Each row is a point on a tangle of strands that fork, close into loops and nearly touch. The rows are in no order.
Points whose rows are less than 84.2 apart are linked; no others are. Some points are linked to none.
<1472>: [  4  -8  17  50   6 -44  -3   2 -16  24   6   9  -5   9 -22  17   9  61
 -15  30  -1 -29  48  27]
<398>: [ 14 -11 -29  74  25 -11  51  33  52  11  14  20  15 -11   0  23  22  26
 -33  12 -15   5  12  16]
<318>: [-43  21 -18 -45  15 -48  21  18  34 -36 -17  22   5 -12 -10  21   5 -10
  -5  -7  -6   5 -22   2]
<760>: [-35 -29 -25  14  14  10   1  -1  32   5  -5 -26  40   3  11   9  23 -30
 -16  32  10  29 -34   2]
<1749>: [-16  19  13 -11  20 -34  15  20  17  16  -5  14 -26 -11 -11  48   6 -27
   0 -15 -30 -23  15  26]
<1572>: [-10  10 -18 -25  -3 -21  27  23 -15  -8  19  -6  -6   6  28 -17 -48 -15
 -12 -24  44   0 -32  25]
<748>: [-11  10   3 -20 -14  15   8  -3   2 -18   0 -13 -26 -18  11   0  18 -50
   6 -28  -1   1 -13  -4]
<1591>: [-65 -53 -18  -4  -7  16 -21 -12  28  11   0  75  56  -9 -37  -8 -20  42
  -6 -25 -17 -25  61 -28]
<61>: [ -8  11   3 -23 -12  -8  39  13 -21  16   0  42 -34  -4   4 -14 -33 -16
   6 -48  -3 -33  10  28]
<1518>: [-15  15  -1  22  14 -30  23  30 -14 -55 -10  13 -25  20  12 -57 -29   1
   9 -17  37   5 -12 -20]
<1199>: [ 18  38  15   0  -4 -53  52  18  -6   4  17  62 -36  -7 -25   2 -14  23
  -8 -48 -11 -10   8  24]
<634>: [ -5 -53 -31  11 -29  45 -40 -21   0  28   0  19   9 -16 -29   4   7   4
   1 -14 -24 -31  58 -27]
<1197>: [-21  -3  -1  -7 -21  39 -16 -19  24 -23  20   8 -11 -35 -23  -6  46 -28
  17 -28 -17   3  22 -32]
<1382>: [ 13  -7 -24  45 -11  57  22  19 -15  -4  25 -51   1   6  25 -35 -12 -36
 -15 -21  53  37 -21  -2]
<340>: [ -6 -11   8 -21 -38   0   1   0  10  -1   9  43  -5 -17 -36 -30   8  32
   1 -32 -24 -39  51   7]
<635>: [ 17  -8  -9 -32  -9  37 -61 -52 -13  29  -8 -28  29   3 -11  35  10   3
   2  36 -16  20 -10  -5]
<67>: [-14 -20 -24  10   6  15  36  33  31 -41  25 -22   4 -14   9 -23 -19 -52
 -18 -36  32  32 -19   0]
<937>: [ 13 -14  42  -4 -17 -62 -32  -8  12 -10   7   7  24   1 -67  16  27  49
 -18  20 -21 -24  61  -7]
<143>: [ 38  16  36 -28  10 -13 -36 -14  -5  21 -33   6 -39  -8 -19  34   4 -17
   1  -3 -45 -35  40  10]
<47>: [ 21 -17 -41  12  -7  73 -14  -8 -15  22  -6   0 -10 -18 -24 -24  -7 -23
   6   2 -11   2  17 -29]
<1727>: [ 23   7  23  33   5  20 -14   6  -1  11   0  -4 -49 -12  17   7  24 -48
  20 -26 -28 -27  18 -13]
<152>: [-53 -24  -2  42  29  13   9  17  37 -46  16  33  19 -12 -14 -11  29   8
  24  -3   6   5  30 -48]
<1160>: [-15  -2 -55   2  17 -14  37  -4   8 -13  23  34  54  -1  -3  12 -17  67
 -23  14  23  29 -28   1]
<1791>: [ 67  25  25  -9 -11  10  20 -13  -7  55   7 -33 -29  -8  38  35 -18 -27
 -22 -28 -28   9 -42  46]
<965>: [-11  37  44 -36 -16 -19   1 -13 -24 -36   5  -8 -27   6  23 -17   2  -4
  33 -27  23 -11 -28  -5]
<311>: [-30 -45 -48  -6  -8  57 -16 -23  -2  40  14  18  29 -17 -18   7 -13  -4
  -9  -2   1  10  10 -16]
<1935>: [-35  24   9 -51 -25 -18 -27 -19 -35  -8 -20  40  -4  22 -18 -33 -10  58
  33  10  23 -25  13 -12]
<1110>: [-26 -41 -35  33  30  26   6  48   8  10 -36 -31  10  16  42  -4 -29 -64
 -10   7  28  10  -5   4]
<1127>: [ 44  12  -5   9  23 -14  32  22  14  59 -38 -23 -35   3  29  28 -18 -41
 -24  -4 -35  -1 -23  39]
<1089>: [  0  11   5  23 -10 -12  57  26  13 -15  18  61 -27  -3 -10 -11  -9  23
   1 -47   1  -6  13  11]
<730>: [ 13  -7 -51  24   4  -5  34   2  20   6  24  46  41 -11 -31  17 -13  73
 -27  15  -9  15   2   1]
<1513>: [ -4  -2 -15 -25 -21  -2  12   7 -31   4  30 -42  10  11  52 -12 -44 -16
 -13  -1  40   6 -41  40]
<638>: [ 60  17  23  31   8 -19  31   4  19  60 -41 -54 -10  18  47  12   3 -37
 -28   7 -26   0 -31  47]
<844>: [ 12   6  -7 -37 -14  11 -20 -15 -37  32  -3  18 -14   7 -13  12 -23  19
   7  -6  -8 -34  25  25]
<1398>: [-54 -42 -21   7   7   7  -1  11  17   2  -1  57  20  -4 -15  -7 -14  31
  -1  -5   5 -30  58  -4]
<1120>: [ 26  28  18 -37 -37  38  -7 -29 -47  -5  13  10 -43  -1  20 -18 -32  -2
  16 -40   2 -15 -13   1]
<1959>: [ 14   9   3  25  17 -31  27  19  47   3   8   5  17 -14 -41  31  49  38
 -20  26 -30   9   6   7]
<653>: [ -2  19 -28   8  28 -56   6  13  -2 -18 -25  27   0  17 -30 -10  -2  37
   7  36   5  18 -12 -16]
<1506>: [-58 -57 -23  45  30  17  13  16  13   8  -6  42  40   5  -5  13 -30  25
   2  15  12 -20  54 -18]
<1342>: [-11   1  13   2  29 -14  -6   7  29   4 -22 -33  -9  -7  33  23  35 -54
  -3   6 -29  -2 -19  12]
<674>: [ 28  27 -16   9  23 -43  -7   2   2  -1 -29   4   0  13 -59  -7  20  29
   6  60 -11  16 -10 -20]
<1312>: [-67 -40   6 -21 -21  13 -24 -25  21  -4  10  58  62   9 -28 -24   5  52
  17 -14   2 -14  43 -30]
<1326>: [ -2 -19  -1  -9 -33   6  11   1  29 -12   5  74  11 -22 -57 -32  12  67
 -15 -30 -21 -31  56 -24]
<604>: [ 10 -22 -27  11   8  49 -36  -3 -47  33 -34   8  -3  14  21  -7 -33   2
  26  15  -1 -22  40 -16]
<1921>: [-12   4 -29 -42 -24  24  23 -17 -18 -32  23   9   3 -11 -19 -34 -12  10
   9 -10  35  19 -39 -25]
<1019>: [ -4 -31 -24   0 -28  13  -3 -24  10  34  31  27  31 -16 -46  14  -2  50
 -28  -2 -18 -19  39   8]
<774>: [-44  -4 -13 -21   9 -24   3   0 -13 -19   5  10  15  10  10   2 -13  10
   6  15  22   6 -14  -1]
<1872>: [ 41  43  33 -45  14 -39   1 -12  -3   1 -18 -31 -11   5 -28  25  16 -19
  -2  33 -22  23 -26  33]
<315>: [-39   0 -23 -58 -16   5  -6 -34  17 -13  22   0  19 -34 -19  16  21 -23
  -6  -9   3  36 -44 -16]
<1373>: [-13   8   5  -1  20 -62  31  29  13   7  -2  19 -12  -1  10  35 -12  -7
 -11 -16  -4 -12  -9  32]
<1947>: [ 16  -3  10  34  -6 -24  -4  18 -20  29 -12  35 -27  10 -14  -2 -11  38
   0  -1 -11 -43  45  24]
<833>: [-26  31  24 -44 -45   1   8 -16 -32 -40  16  17 -12  -3   0 -49   0  25
  34 -26  33  -7 -15 -11]
<714>: [ -1  15 -22 -32  10 -38  13 -14   2 -15  -4  -4  33  -3 -41   5  11  40
  -6  53   3  33 -55  -8]
<1492>: [ 13  -9 -13  20   4   4  14  44  16 -48  14 -65   5  21  46 -60 -28 -34
  -8   7  44  34 -40 -15]
<1770>: [-16   6 -13   5  -8  -3  39  23  -5  -7  11  32 -21  -8  -1  -7 -11   8
   1 -27   6  -9   0  12]
<1783>: [ 23 -18 -14  49  14  43 -13  12 -40  35 -33  -2 -19  17  29   0 -18 -15
  21  18   1 -21  40  -4]
<799>: [  4   7   9  28  30 -38 -16  14 -13  19 -26  -4 -16  26 -12  12   5  10
   9  40  -8  -9  17   0]
<1337>: [-27   7 -56 -37  29 -46  39  32  23 -31 -25  39   8 -11 -10  17 -38  -4
  -7 -11   3  12 -18  11]
<803>: [ 16  -1 -10   1   0 -17  15   7  24  15  19  15  -6 -21 -44  24  29   8
 -15   2 -26   1   8  10]
<122>: [-18 -33 -30 -43 -20   6 -24 -23  32   2   1  55  45 -28 -72   5  -4  14
 -22 -20 -43 -22  36 -27]
<1752>: [-31  -5 -42 -21  34 -45  26  39   5 -11 -24  16  -2   6  24  11 -58 -26
  -6  -2  22   0 -14  21]
<1576>: [ -7  18 -31  23  22 -25  17  21 -11 -40 -22  12  -9  17  -5 -40 -18  20
  12  20  29  13 -24 -34]
<1926>: [ 15  19  37 -27 -36  10 -12 -13  -1  -3  14  18 -35 -17 -19  -6  36   4
  22 -42 -30 -26  17 -16]
<273>: [-42  10  42   7 -30  19   8   4 -24 -33  24   8 -17  11  34 -21  -6 -18
  20 -52  34 -16   7  11]
<579>: [ -5  -9  -1  38  16  16   4  15  29   3  -8   1 -21 -18  -4  13  32 -42
  10  -7 -23 -15  28  -1]
<1444>: [-69 -48 -24  45  30  20  -3  -5  15  14   1  25  48   8   6  22 -16   1
   4  20  23   1  32 -19]
<1280>: [-44 -38 -38  12 -25  35  29  -9   3 -27  60  -6  48  -5   7  -8 -11  10
 -15  -6  52  44 -25   4]
<1804>: [ 34  -9 -23 -29  -8  25 -33 -35   1  32 -13 -23  22 -13 -36  21  17  -5
  -6  36 -40  25  -4 -22]
<1936>: [-54  -5   8 -20  15 -38 -17   8   8 -25 -35  58  12  10 -20 -16   0  42
  27   7  -7 -39  50 -15]
<1181>: [ 50  39  17 -53  -3 -24  13 -17  19   6   5 -33  -5  -5 -42  18  32  -7
 -29  31 -33  38 -45  24]
<789>: [-36 -19   6  36  28  10  15  20  41 -20   8  34 -13 -12  -2  -2  27 -24
  17 -13  -5 -15  39 -22]
<756>: [ 25  20  46  55 -10 -40  31  12 -10   8  25  42 -35   7  -2 -10  18  41
   9 -28   4 -36  16   8]
<1555>: [ -6  24  32   1  11 -21  -9  -1  -9 -28 -10   2 -36   0   1 -17  30  -7
  37  -1  -9 -13  14 -32]
<1476>: [-26 -30 -18  11  31  33   5  37  16  10 -37 -25  -1   4  39  25 -19 -74
   0  -3   7   0  11   6]
<1314>: [  7  23 -18 -25 -25 -41  49   4 -11  -4  34  50   1 -10 -20  13 -22  71
 -16 -10   6   1   6  44]
<1714>: [-41  10  55 -40 -31   1   4 -21  -9 -27  36   4  -8 -11  13   3  43   1
  31 -47  16 -11  13   2]
<213>: [ 29  23 -10 -20  -2   1 -12 -13  -8 -11 -10 -45  -2  -3  10  -4   2  -7
  -4  37  -1  24 -48 -11]
<1743>: [-14  -2  42 -33   2 -36 -16 -16  33 -15  17  -8   6 -16 -40  43  55  -4
  -3   4 -32   8  34  11]
<1046>: [ 39  40  44  26  14 -63   1   9 -13  -4 -21 -38 -26  33  29  -5  -3  11
   4  14  18   3 -46   5]
<1122>: [  2 -38 -23  36  -8   5  -5 -14  25  34  31  -2  37  -4 -29  21  40  30
  -8  29 -14  20   6 -11]
<1801>: [  3 -12  14  11 -21 -10  -7   3 -16  15   6  36 -19  -5 -24  -7   7  34
   4 -23 -19 -49  56   5]
<1530>: [  6 -14 -12 -16 -12  25   3   1 -19  16  27 -63   8  11  80   6 -40 -34
 -23   4  38  10 -31  48]
<112>: [ 38  47  44 -23  10 -56  -2  -3  -3   1 -24 -41 -16  26  -1   5  10  -2
  -9  24  -8  19 -51  22]
<72>: [ 17 -19 -15  50  30  16   3  28 -11  36 -42 -18  -4  23  30   4  -8 -13
   5  39   2 -10  18  11]
<1957>: [-18 -20  21  37 -17  72   3   8 -32 -23  29 -32  -7  19  51 -25 -30 -28
  -3 -27  53   6  13   6]
<1784>: [ 48   2  22 -23  -2   7 -51 -14  18  -1   0 -17  -7 -22 -54  16  50  -8
  -5  10 -50 -10  28 -31]
<1556>: [ 62  48  52 -10 -20 -45  -5 -18  -3   6   6 -58 -20  18  53  -6 -26  -9
  -9 -20  15  14 -73   8]
<1852>: [ 36 -19  -9 -28 -48  39 -57 -40 -17  28   3   0   9 -23 -29   6   2  28
 -14 -10 -32 -38  35   4]
<1200>: [ -4 -25  -6  -5  -2  50 -14   6 -11  -9  12 -61  11  24  87  -7 -46 -45
 -11 -14  40  23 -18  23]
<379>: [  7   3  -7  25   7 -23  46  25  25 -15  28  45  -7 -19 -15  14   8  44
 -12 -20 -21 -23  40  16]
<1426>: [ 57  14  -7  -8  -5   3  24   8  -9  53 -17 -16 -32  -9  14  32 -28 -33
 -31 -13 -33   1 -23  46]
<322>: [-30  -9  22  20 -15  29   3  11 -17 -43  15 -10  -6  17  35 -27 -14 -35
   8 -40  50   1  13  -2]
<1372>: [-18  39   6 -45  16 -52 -13   0 -25 -22 -42  29 -23  15 -10  -5 -13  12
  31   3  10 -16   0   3]
<1042>: [ 13   7 -41   3  16 -24  43  24  30  32 -22  -4  11   2 -17  28  -8  11
 -31  37 -19  18 -31  30]
<4>: [ 52  43  57  38  20  -9 -24   1 -20  11 -20 -13 -30  12  30  11  10  -3
  20   9 -24 -13  -6 -13]
<1661>: [-21   1  17  -4 -30  34   3  -9 -44   4   8  31 -12  17   8 -51  -9  29
  23 -16  26 -35  28   7]
<1116>: [ -6  34  -8 -31  27 -72  22   7 -17  -5 -32  46 -24  23 -14  -4 -29  21
   3  -6   1 -20   2  15]
<1946>: [-18   7  40  35  34 -44  13  33  17 -10 -16   0 -29  -2  33   7   2 -40
  18 -21   1 -20  -2   3]
<734>: [ -7 -18 -30  23  16  22  -4  17  -4  -4 -31 -47  14  15  54 -15 -11 -42
   3  24  32  25 -34  -1]
<952>: [-26   7  13 -20 -23  14 -24  -2 -47 -12  -6  37  -9  24   2 -58  -9  56
  37  -1  24 -26  15 -10]
<132>: [ 54  24  45  -9   5  -3 -19 -23   0  27 -25 -64  -8  18  39  35  21  -6
 -15  44 -33  25 -37  26]
<1088>: [ 53  47  50  15  -1 -61   2   7  -1  -8  -8 -49 -12  29  39 -20 -15 -11
  -3  -7  31  10 -70   0]
<561>: [ 44  24  15  27  17 -36 -13   4 -10  -3 -11  -9 -22  19 -29  -9  31  29
   6  31 -21   2   8 -10]
<1207>: [-17 -19 -47  43  23 -28  49  36  26  -4 -10 -15  30  15  33   0 -38   3
 -29  31  27  22 -21  24]
<1345>: [-31 -30 -13  32   4  14   2  -4  23 -30  26  38  44 -14 -24  -5  26  37
   5  11  11  17  18 -41]
<1355>: [-30   0  12 -13  15 -13  -7  -8  36  -6   5 -18   3 -20  -1  36  56 -36
   1  12  -9  15 -20   4]
<259>: [ 14   0  -1  46  33 -24  16  23  -9  19 -35 -24 -10  21  25  -2  -1  -9
   6  34   7   0  -7   9]
<113>: [-30 -28 -41 -23  -5  41   1  -9  14  17   8  28  17 -19 -33  10  -5 -23
   2 -15  -5  -3   8  -2]
<73>: [ 27  -7  28  29  10  41 -33  -3  -2  13  -5 -19 -33  -5  41  19  25 -31
  20  -5 -28  -9  25 -16]
<654>: [-23 -30 -44   6  24   1  10  18   1  -2 -17 -48  44  23  39 -26 -36 -26
 -18  30  48  29 -34   0]
<26>: [ 47  32  84   0   3 -14 -16 -27 -12  19 -11 -47 -19  24  57  37  14  -5
  -5  11 -13  11 -26  30]
<1758>: [  9 -36 -16 -23 -25  33 -66 -54  11  19   4  -3  36 -37 -49  24  31 -20
 -12 -16 -34   8  26 -35]
<358>: [ 17  -1  -9 -32   4   1 -12 -12   1  16  -7  11   6 -10 -49  16   9   6
   0  19 -25   2   1 -15]
<1338>: [ 10  13 -16 -11  12 -24  18  -3  43  -3  -1 -21  20 -11 -30   2  34  14
 -15  57 -10  45 -52 -13]
<1072>: [ 25  13   5  43  12 -44  30  37  31  -6  -6 -36 -12   8  26 -34  -1 -21
  -6   0  24   9 -45  -2]
<1861>: [-51 -27 -14  -1  -7  29 -15 -28   7 -14  13  48  35   4 -26 -28   2  27
  20  12  16   6  18 -42]
<594>: [-28  -2  13 -39   1  -1 -25 -27  33  10  10 -12  19 -21 -23  48  56 -21
   3  12 -24  12   2   4]
<391>: [ 11 -20 -41   8 -13  -4  17  -5  15  20  27  50  33 -18 -66   9 -17  83
 -40   4 -27 -16  28   1]
<867>: [-14 -32  -6  54 -11  57  14  21 -15  -3  37 -40  11  18  47 -18 -15 -27
 -11  -7  50  30  -6  10]
<1958>: [-67  -1  -9 -27  29 -31   6  14   9 -30 -35  45   6   7   3  -9 -23   2
  22  -6  10 -27  29  -8]
<1866>: [ 76  49  49  -8 -13 -16   9 -23 -29   7   9 -42 -23   6  40   5 -17   1
  -2 -19 -10  15 -63  20]
<1704>: [ 44   3   6 -40  11  27 -59 -53 -22  28 -24 -50  20  10  18  40   0   4
 -10  56 -37  38 -16  13]
<688>: [ -7   3  16  13  12 -19 -35   0 -17   7 -24   0   1  15   3  19  17  14
  18  27  -2 -28  32  -3]
<370>: [ 37  27  72  33  -3 -16  -7 -12 -18  30  17 -40 -22  28  35  31  28   8
   8   8   3  -9 -10  34]
<1549>: [  4 -17 -40  50  16  -9  60  44  42  12   2   4  24   1  26  10  -7  13
 -43  16   8  23 -14  36]
<57>: [-21 -28 -35   6 -15  35  25   6  -4 -39  49 -17  32   2  -3 -42 -35 -11
 -22 -14  63  45 -32  -9]
<195>: [-53 -28 -28  18  31  16 -11 -25  35  -2   9  -4  64   6  -9   6  13 -21
   0  21  11  47 -21 -37]
<1321>: [ 25  30  40  23  16  -5  -8   3 -11 -24 -10 -21 -33  -3  40  -9  14 -20
  32  -5  -3   0 -17 -28]
<1726>: [  6 -34 -54  21  -3  68   7  -1 -14  47  -3   0  21 -17 -24  -2 -14  -9
  -4   9  -1  16  -3 -19]
<726>: [  6  -4   1   3 -17  20 -13  19 -21 -44  35 -69  12  18  45 -51 -27 -25
   5 -13  62  33 -39 -18]
<330>: [-61 -50 -28  45  12  45   8  -5  -8  12  11   8  46  18   4  -7 -11  12
  -3  25  40  19  11  -8]
<501>: [ 12  -8  35  28   2 -58 -13   2   6   5   4  13   6  14 -42  24  26  57
 -20  38 -19 -27  40  20]
<1259>: [-37  -3  11  -9   8 -23 -32  -7   7  -2 -19  27   3   5 -19  -2  16  25
  24  18 -12 -37  44 -14]
<1901>: [-13 -28 -28 -41  -9  13 -31 -37  37  19   7  25  50 -34 -63  25  23 -13
 -21 -11 -51   2  26 -36]
<1621>: [-41 -21 -21  19  23 -20  14  18  45 -19  -5 -32  30   3  34   6  11 -34
 -12  26  11  21 -45   7]
<1061>: [ -3 -28 -27  -4 -18  -2   0  -2  48  -8  -5  59  39 -40 -65 -11   1  36
 -17 -20 -42 -24  53 -28]
<1081>: [ 37   9   4 -20  12   7 -21 -23 -16  23 -26 -50   2   6  18  21  11   6
 -11  47 -25  25 -32  14]
<1615>: [ -8  27  40  30   1 -32  12  13 -16  -8   4  30 -29  20   8 -26   7  33
  27 -14  21 -31  24  -2]
<1721>: [-43 -15   9 -17 -40  72   1  -9 -25   2  21  39 -11   6  15 -42 -10   8
  12 -45  31  -9  30  14]
<1043>: [ 40   8 -36  24  -9  57   5   4 -34  24   1  -7 -31  -3   9 -29 -17  -8
  10  -7   1  -6  -3 -11]
<1625>: [-52  -2  38 -28 -22  13  19  -6  -5 -18  27  20 -16 -13  26   5   8 -23
  26 -55  21 -25  19  13]
<250>: [ 70  37  35  54  16 -58   5  15  -1  17 -17  13 -39  11 -37   0  11  21
  -3   9 -18 -12   3   5]
<645>: [  5 -10 -17   2  11  45 -24   7 -15 -13 -26 -71   8  15  76 -16 -26 -51
  -2  11  17  33 -34 -10]
<906>: [ -6  11 -32  -5  15 -39  38   2  15 -25  19  13  39  -5 -16  13  -3  50
 -22  32  15  34 -45  17]
<252>: [-48   2   2 -31  -7  -3  12  11  14 -54   3   3  -6 -18  -1 -16   7 -46
  20 -25  12   2 -14 -20]
<1204>: [-11  35  19 -65  -6 -19 -32 -24 -48 -19 -32  13  -8  14  -5 -10 -10  32
  28  19  14 -16   6 -11]
<1645>: [-41 -15 -24 -26   2  23 -14 -38  27   3  13  -3  53 -24 -24   8  19 -24
   3   0  -4  49 -35 -44]
<1848>: [-14 -14   6   2  -1  69 -30 -13 -43   3 -20  -2  -5   9  33 -18 -21 -17
  27  -1  16 -15  19 -13]
<514>: [ 17  25  25 -23  22 -28  -2   5   1  23 -31   5 -35   4 -17  35  -1 -30
   5  -9 -28 -22  18  18]
<1245>: [-13   1 -22 -53 -18  41  -3 -15   6 -19  13  -6  -4 -24  -2  12  10 -39
   3 -25  -1  15 -23   0]
<980>: [ 10 -39  -7 -29 -54  23 -34 -24  -3  29  18  23  33 -18 -58   1 -12  41
 -27 -18 -22 -42  52   3]
<1232>: [-27  -3 -26 -17 -11  38   3  -6 -39 -38   5   3  19  13  -8 -51 -30   4
  14   6  44  26 -29 -33]
<1580>: [  7  41  24 -14  -6  -4  -1  -1 -24 -18   5 -17 -22   2  38  -4  -7 -27
  20 -35   7  -7 -21  -1]
<1754>: [ 41  26  55  46  -2  -5 -25 -13 -38  21   3 -22 -28  23  40   6   9  20
  20  18 -12 -15   2  12]
<1101>: [-48  10 -10 -42  15 -36  12  23  30 -50   4  -4   1 -12  11  12  12 -42
   4 -10  11  10 -33  -5]
<70>: [ -1   0 -10  25  27 -18  53  23  52 -17  24  30  22 -20 -12  42  26  50
 -24   5 -22   2  14  14]
<204>: [ 37   7   1 -21  -8  24 -26 -19 -42  32 -13  -8 -18  16  14  24 -21   7
   6  15 -24 -11   6  13]
<380>: [ -3  34   4 -11  14 -70  50  11  -1  -2  -6  44 -22   6  -5  18 -21  21
 -14 -31   6 -12   0  40]
<16>: [ 57  16  50 -22  -5 -21 -61 -23 -16  -8 -31  -4 -19  -3 -35   9   2   4
   0   1 -47 -39  57   0]
<552>: [ 55   7  28  -7 -11 -17 -42 -12  -4   2   1 -15  -7 -11 -67   8  18  15
 -17  14 -45 -19  43  -9]
<587>: [-38 -42 -18  50  -9  55   3   0  -8   7  24 -10  18   5  17  -2   4  -5
  -7   2  36  20   7   6]
<1684>: [ 72   6  -8 -10 -17  43 -21  -6 -36  44  -5  -8 -28  -3  18  20 -11   4
   1  -3 -43  -2  17  17]
<1287>: [ 33  13   6  34  12 -14  16  39  34 -31   3 -58 -19   9  36 -42  -5 -46
   2  -2  23  23 -52 -24]
<118>: [ 44  33  35  61   1 -48  30  14  -9  34   5  21 -33  20 -10  -2   4  30
  -5  -8   1 -15  -5  20]
<345>: [  0   3 -23 -10   1  10  -6 -15  11  -2   2 -41  14  -3  12  -5  21 -28
  -1  22   6  27 -47 -13]
<1346>: [-15  -8  -8   4  27  25 -19   8  18  18 -31 -28  -2  -8  43  23   9 -69
  12   5 -10   6  -9   0]
<957>: [-28 -18 -18   1 -14  39  -8   1 -23 -42  30 -40  15  19  14 -41 -22 -17
  -1  12  63  32 -32 -15]
<1571>: [-13  22  23   1  20  18 -26  16 -24 -38 -36   7 -41  21  41 -35 -23 -36
  33 -25  24 -18  13 -26]
<1298>: [-33  21  26  18  -2 -32  24  25 -21 -45  -2  28 -25  14  16 -39 -19  10
  26 -20  38 -13   9 -10]
<853>: [-28 -10 -43 -25  18 -30  31  39  -7 -21   4  -4  16  15  33 -10 -67 -13
  -9 -13  51   3 -21  24]
<1151>: [-31 -42 -15  -5  -8  45 -15  -7  25  12   4  24   2 -18 -19  13  13 -26
  -4 -30 -17 -24  52  -2]
<1516>: [-10 -20 -20  -7 -10  28  12  -8   5  41  27 -18  15 -13   4  32  18 -27
 -21  -4  -4  16 -19  39]
<136>: [-18  20   2 -53 -27   4  -1 -20 -17 -24  25  17   3  -4 -31 -35   7  36
  20  -2  14   5 -28 -15]
<1720>: [ 25  -8 -28  23  -5  58  18  15 -24   1   1 -30 -12  -3  23 -36 -12 -23
   1  -2  20  25 -24  -6]
<293>: [ -8 -21 -20 -10 -22  44 -36 -41  19  11  22   5  12 -40 -35   5  37 -24
   5 -17 -10  23  16 -33]
<776>: [ 38  14   2 -11   7 -24  12  -7  40  12 -10 -37  13  -1 -38   6  37   0
 -31  53 -33  41 -50  12]
<679>: [ -6   7  12 -50 -27   9   8  -6 -22  25   4  33 -20 -10  -1  11 -30   2
  -1 -34 -20 -42  28  28]
<1154>: [ 27 -28 -20  -7 -31  50 -42 -20 -11  25   1   1  -8 -30 -24  -6   0  -6
   0 -14 -30 -18  42 -14]
<1739>: [ 27  24  21 -27   0   7 -55 -30  -2 -11   0 -15 -11  -9 -16  13  45  -3
  15  16 -28   7  -5 -28]
<500>: [ 23 -10  22 -10 -23 -17 -42 -18   7  -7   3   4  20 -13 -79  15  20  39
 -21  13 -34 -26  47  -6]
<928>: [ 88  35  42  -6 -11  16  -4 -25 -19  34   4 -39 -42   3  26  18 -13  -8
 -21  -6 -37  28 -36  29]
<856>: [ -7  -7 -22  18  25 -39  32  33  36 -22  -2 -28  11   0  23 -16 -10  -9
 -19  16  22  16 -42   6]
<226>: [ 23 -15  28  26   2  52 -58 -32 -26   7  -9 -26 -15   0  59  32  16   6
  37  11 -30   2  30 -20]
<203>: [  6  31  33 -21   5 -24 -21 -13   2 -31  -4  -4 -19 -11 -26  -9  52   7
  25   5  -7 -11   1 -25]
<1421>: [ -7   5   8   6  10  46 -24   4 -34 -21 -34  -7 -25  14  28 -35 -23 -22
  32  -2   7  -8  14 -29]
<1543>: [ 30  21  15  21 -28  -3  38   5 -18  35  48 -34 -10  -5  35   7  -7 -15
 -24 -24  19   0 -47  45]

How many points has the smallest loop of links through each point below? Write none if it is on no loop.
<760> -> 16
<1287> -> 19
<1373> -> 28
<561> -> 10
<47> -> 7
<1720> -> none

A piece is two or more points that can be reached from each other along the links. Count, over all rows, the pieces, the separate loops (a circle has one, a figure eight two, a Y none), the forks (points with three links) and the tips (points with one).
pieces -> 3
loops -> 6
forks -> 17
tips -> 11
